Points on a hilly landscape, in no order, each with its height.
From any point a climber takes the steepest step (rise divided by distance) to one of its 2 nearest points. It stops when none of these is higher. Distance is the straight distance between rows; heights are no part of it.
J_61 (h 1.10): [ 15  15 -29  22 -35  -2   2  12   9 -20  -5  16  26  33   0   8  33  17
 -46  19  46 -31   9 -15]
J_579 (h 5.83): [ 24 -14  -5 -15 -12  25   9  19  31   1 -17  -8  23  -1 -26 -31  30  35
  -2   1  35  12 -24   9]
J_876 (h 3.48): [-18   8 -17  -8  51 -36   9   7   9 -16   5 -33 -25  31 -21 -12 -15   5
   5 -72  24  36   0 -21]
J_982 (h 6.29): [  9   4  -8  -3  17 -26  18  14 -22  10  -2  -3 -15 -32 -18   9 -20  -3
 -10   8  22  -5   0  -9]
J_17 (h 1.15): [  5  24 -36  36  23 -26  -1  13 -12 -13 -12 -15  -4   0 -32  23  -6 -22
 -21 -13  10   1  34 -31]
J_102 (h 0.78): [ 12  22 -29  13 -25 -32   7  10 -21 -23 -15  13  14  13  -1  26   6  10
 -51  26  39 -29   7 -23]
J_673 (h 4.49): [-29  12  38 -31   1   1 -10 -11 -14  18  18   2  -8 -30   3   0 -20  13
  14  52 -31  -8  -8  41]
J_803 (h 5.58): [ 25 -48  14 -19 -30  57 -11   9  -5  10  -9   9  -8  28   1  -6  30  -5
 -12   4  -1 -16  13   3]
J_252 (h 8.50): [-32 -16   5  13  20   3 -30  -4  48  27   8  12  38 -14  17 -31 -29  -7
  42   6 -17  14 -39   5]
J_698 (h 4.96): [  1  22  -2  16  41 -37  -5 -31  12  -9  11   2  14  23  -2 -33 -11 -50
  11 -58  19  35  19 -20]
J_479 (h 0.39): [ 18 -12 -29  47  24   9   1  -3   1   3   9   3  -5 -24  11   1 -16 -34
  -1  -2   3 -22  15 -17]
J_753 (h 6.84): [  9  -4 -20 -12  11   3  13  35  21   4 -19 -10  10  10 -42 -32  15  11
 -12 -17  51  31  -7 -14]
J_987 (h 3.32): [-26   3  -1  14  41 -50  19 -14  -1  -9  19   3   2   8  18  -8 -21  34
   8 -54   7   9   1   0]
J_816 (h 1.51): [ 15  13 -24  16 -23   7  13  12  15 -12  -4   1  39  16 -21  11  33  28
 -34  -3  37  -5   2   2]
J_462 (h 4.62): [  0 -18  43 -14 -10   7 -18 -22 -26  19 -17  42   0   1  16 -12  -6  -7
 -20  39 -11 -41   7  22]
J_130 (h 5.01): [  8  28 -56  14 -10  -2  -4  34  15  -9 -15 -13 -10 -13 -38  17   7 -27
 -36  35  35 -24   7 -42]
J_628 (h 5.15): [ 28   5  -1 -23 -17 -13   9  19  -7  -6   1   8   2 -16  -9  30  10  19
 -44  61  32 -33 -13  13]
J_345 (h 3.04): [ 19  42 -10 -10 -15   2  16   2 -13 -14   0 -11  -2   0   2  74  -8   0
 -17  -1 -25  -1  12   5]
J_817 (h 4.17): [-33   9  30 -33  -1 -27   8  -5 -14   8  13 -13 -17 -34 -12 -11 -13  32
  17  32 -15   6 -23  26]
J_21 (h 5.98): [-10 -49  34 -22 -19  17 -24 -17 -10   1  -3  -6  -8  21  -2 -54  21  26
  19   0 -17  21 -19  11]
J_35 (h 1.58): [  9  -7  -5   3   8  11   1   6   8  19  37 -17 -30 -53   1  28 -13  -9
  21  30 -23  -6  -2  26]
J_3 (h 4.70): [-11   5   0 -15   9 -30  24   3  -6  -5 -11 -26 -10  -6 -16   1  -2  35
  24 -21  -4  34 -18  -9]
J_862 (h 4.27): [  9  46   0   4  39 -36   3 -22   0  -5  -5 -10  -2 -34  -3  41 -37   1
  17 -12 -27   7  -5   1]
J_881 (h 2.09): [ 14 -17  -1   2 -19 -10  10   2  -5 -10   8   5  26  33 -11 -12  30  36
 -12 -21  44   9  13   4]
J_245 (h 5.71): [-35 -15  13  -1  10 -28  16 -12   6   0   4 -29 -20 -14   2 -24  -1  31
  28 -20 -20  29 -30  -7]
J_112 (h 3.50): [ 12   8 -10  21  -4  34   5  -8   4  -7  13   8  -1   6  33  42   1 -26
   0 -26 -38 -10  17  -2]
J_297 (h 4.98): [-22 -28  52 -27   3  -7 -17 -12 -21  20  -9  26   1  -8 -10 -37  -7  27
   5  22  -5 -24  -2  20]
J_691 (h 6.13): [ -5  10  15 -20 -35  23   8 -12  -2 -13  -4  -3  -1  27  26  32  16  13
  20 -17 -47  20   3  15]
J_764 (h 4.44): [ -6  -5  12 -11   6  34 -12   0  21  23  15  30  -2 -22  33  19 -18 -33
   9  21 -41 -24  -2  30]
J_912 (h 7.31): [  9  -1  12 -20 -33   8  10   5 -13  -3 -11  -3   4  11  -2  20  18  28
   5   3  -8   8   5  14]
J_507 (h 6.60): [ 25 -38  10  -3 -15  20  -7   4 -20  12 -22  13   1  16  -3 -18  22 -13
 -13  15  26 -21  12  -6]
J_117 (h 4.36): [ 25  32 -32  -9 -22   9   9  26  20  -4  -8   0   0 -14  -6   8  16   5
 -51  69  40 -39 -20  -7]
J_563 (h 3.85): [ 15  28  -4  -7   4 -18  10  -7  -7 -10  -6 -30  -2 -14 -17  42 -12  19
  15 -14 -20  22  -1  -2]
J_202 (h 4.83): [-44  20  29  -9 -17   4  -2 -24   8   4   5 -12  -3  -8  19  -2   1  10
  39  16 -58  13 -29  18]
J_423 (h 5.63): [ 10  10 -36   0  10 -25  16  31  -8   0 -12  -1 -16 -20 -29   7 -17 -12
 -30  28  41 -24  -1 -30]
J_937 (h 2.56): [-15   9 -25  15  70 -40  10  -1   8 -12  10 -16 -18  21 -14  -9 -33 -12
  -5 -75  22   8  17 -16]
J_604 (h 5.32): [-32 -23  48 -30  -9  21 -29 -16  -6   9  -6   4  -2  -3  -1 -46   6  23
  23  24 -33  -4 -16  16]
J_380 (h 4.18): [  5  -9  14   8 -21 -13  -6 -18 -34  -1 -14  36  -5  15  38   5  -6  -4
 -30  39   7 -57  12   0]
J_304 (h 4.19): [  9  -1  24  -3 -10  -6  -3 -19  -9  -6  -6   0   7  29  14 -24  16 -11
  28 -27  -4  32   5   0]
J_279 (h 6.40): [  9   8  30 -35 -28   3   1  14 -20   9 -11  10  -5  -3   1  28   2  10
  -7  29 -13  -7   1  26]
J_300 (h 1.85): [ 15  10 -22  20  16   1  -6  16  -4  -5 -16 -25  -2   4 -35   3  -1 -36
  -6 -31   9  33  30 -33]
J_271 (h 7.93): [-14 -11  -8  24  40  -7  -8 -11  36  18  15  -3  10 -34  15 -20 -28  -3
  39 -17 -17   9 -28   3]
J_124 (h 4.07): [  6  12 -11  15  14  33  -5  -7  32  16  10  19  13 -10  43  34 -22 -32
   7  -9 -43  -4   0   7]
J_663 (h 2.79): [  5 -22 -11  11 -16  50   5   6   0  -3  29  -2  -8  -9  29  47   5   6
   0  -9 -31 -13  15  11]
J_818 (h 5.76): [ 16  -2  27 -47 -25   2  -7  10 -21  13  -9  20  -3  -8 -12  24   4  19
 -34  62   5 -34  -9  28]
J_50 (h 4.23): [  9  24   9  13  13 -22  -5 -37  10 -16  12  -6  11  31  12 -13   9 -28
  27 -50   1  51   9 -11]
J_379 (h 2.78): [ 11  -6   1  22 -22  -9   2 -19 -24 -17  17  10  21  27  14  14  20   8
  -7 -20  17  -5  31   3]
J_609 (h 4.53): [  7  41 -57   7 -35  19 -11  36  32 -18 -12  -7  -2   2 -15  19  12 -19
 -45  51  27 -37  -5 -39]
J_582 (h 4.45): [-61  19  25  -6   3  -2  -5 -18  25   8   7 -14  -4 -17  10 -33  -8   0
  37  35 -53  10 -50  11]
J_432 (h 3.47): [  8 -12  15  17 -24   1  -3 -19 -21  -7   3  34   9  31  35  14  14 -10
 -14  -4  -5 -27  27   8]
J_742 (h 2.11): [ 13 -24 -17   8 -11  26   8  17   0   8  23 -15 -14 -35  -3  28   1  14
  -5  18   1 -21   4  12]
J_583 (h 4.86): [ -8   3 -22 -15  31 -17  17  32   9  -8  -7 -22  -5  25 -33 -18  -6  16
  -8 -53  43  29  -8 -15]
J_238 (h 0.73): [ 13  11 -46  44   2   9  -3   0 -10 -19   5 -16  -4  -1  -6  33  -1 -24
 -17  -4   2 -22  26 -28]
J_786 (h 3.03): [ 28 -11 -16   2 -18  31  -1  18  -2  -6 -11 -20   2  15 -16  -2  21 -23
   7 -20   5  27  12 -13]
J_689 (h 4.16): [ 28 -22 -19  -8 -31  64  -4  26   6  -7  -8  -4   2  32  -3  11  35 -19
 -17 -16   2  17  18  -9]
J_875 (h 7.36): [ 13 -49  11 -18 -23  28 -10   9   4   2 -10  -6   8  15 -21 -41  38  32
   9  -6  21  20 -18   3]
J_600 (h 7.24): [  1 -27   4 -12  22  -9  17  20  -9  12  -5   0 -16 -26 -15 -17 -12  16
   5  -5  33   4  -2  -2]
J_322 (h 4.67): [ -6  31  12  10  10 -13  -1 -22   0   6   5   6  14 -29  24  29 -29   7
  16   5 -40  -5  -8  23]
J_49 (h 7.55): [ 15 -27   7   6   1  -8  -2   0 -23  11 -22  25  -3  20  -3 -40   5 -31
 -15   3  44 -12  20 -21]
J_178 (h 6.99): [-18 -23   2  13  24  -1   1  -4  11  11  19 -23 -14 -37   6 -28 -16  14
  37 -11 -20  20 -20   1]
J_321 (h 5.04): [ -8 -27  28   3  -8   2 -13 -22   5  -1  -8   5  -5  20  19 -52  14  -8
  39 -14 -23  32 -18   7]
J_215 (h 5.31): [-27  21  24 -26 -28  18   3 -13   0  -7   8  -6 -15  -9  21  35  -5  15
  19  10 -64   7 -15  28]
J_397 (h 4.74): [-30  16  34 -23  -5  30 -18 -10   6  18  14  24   5 -20  21  -4 -18  -1
  13  33 -40 -22  -7  44]
J_193 (h 6.48): [  1  -4 -20  25  13 -27  -2   3 -13  -6  -6  11  -6  24 -12 -28   8 -53
 -17  -8  41  -5  33 -43]
J_488 (h 7.97): [-29 -31  17  11   5  41 -32 -13  32  16  15   9  17 -11  26 -38  -7  -7
  35  10 -35   7 -22  17]
J_6 (h 5.68): [ -8   7  -6  15  36 -37   5   2 -13  -2  -3  12  -4  26  -7 -36 -11 -50
 -10 -40  39  15  28 -24]
J_339 (h 3.82): [ -3  26  -6  25  41 -35  10 -23  -8  -5   1   6   8  -5   4  10 -24   2
   8 -36  -4   7   7  -3]

For each start below, name the point where the climber stops.
J_609 => J_600
J_17 => J_49
J_50 => J_49
J_742 => J_397
J_117 => J_912
J_379 => J_21

Call two points neighbours if one is among the 2 nearest of the other. Go from one point of each pair to the other, from neighbour to neighbour, staying as high as possible. Name the lowest point that can't be avoided.
J_753 / J_21 => J_579
J_49 / J_21 => J_304
J_252 / J_600 => J_3
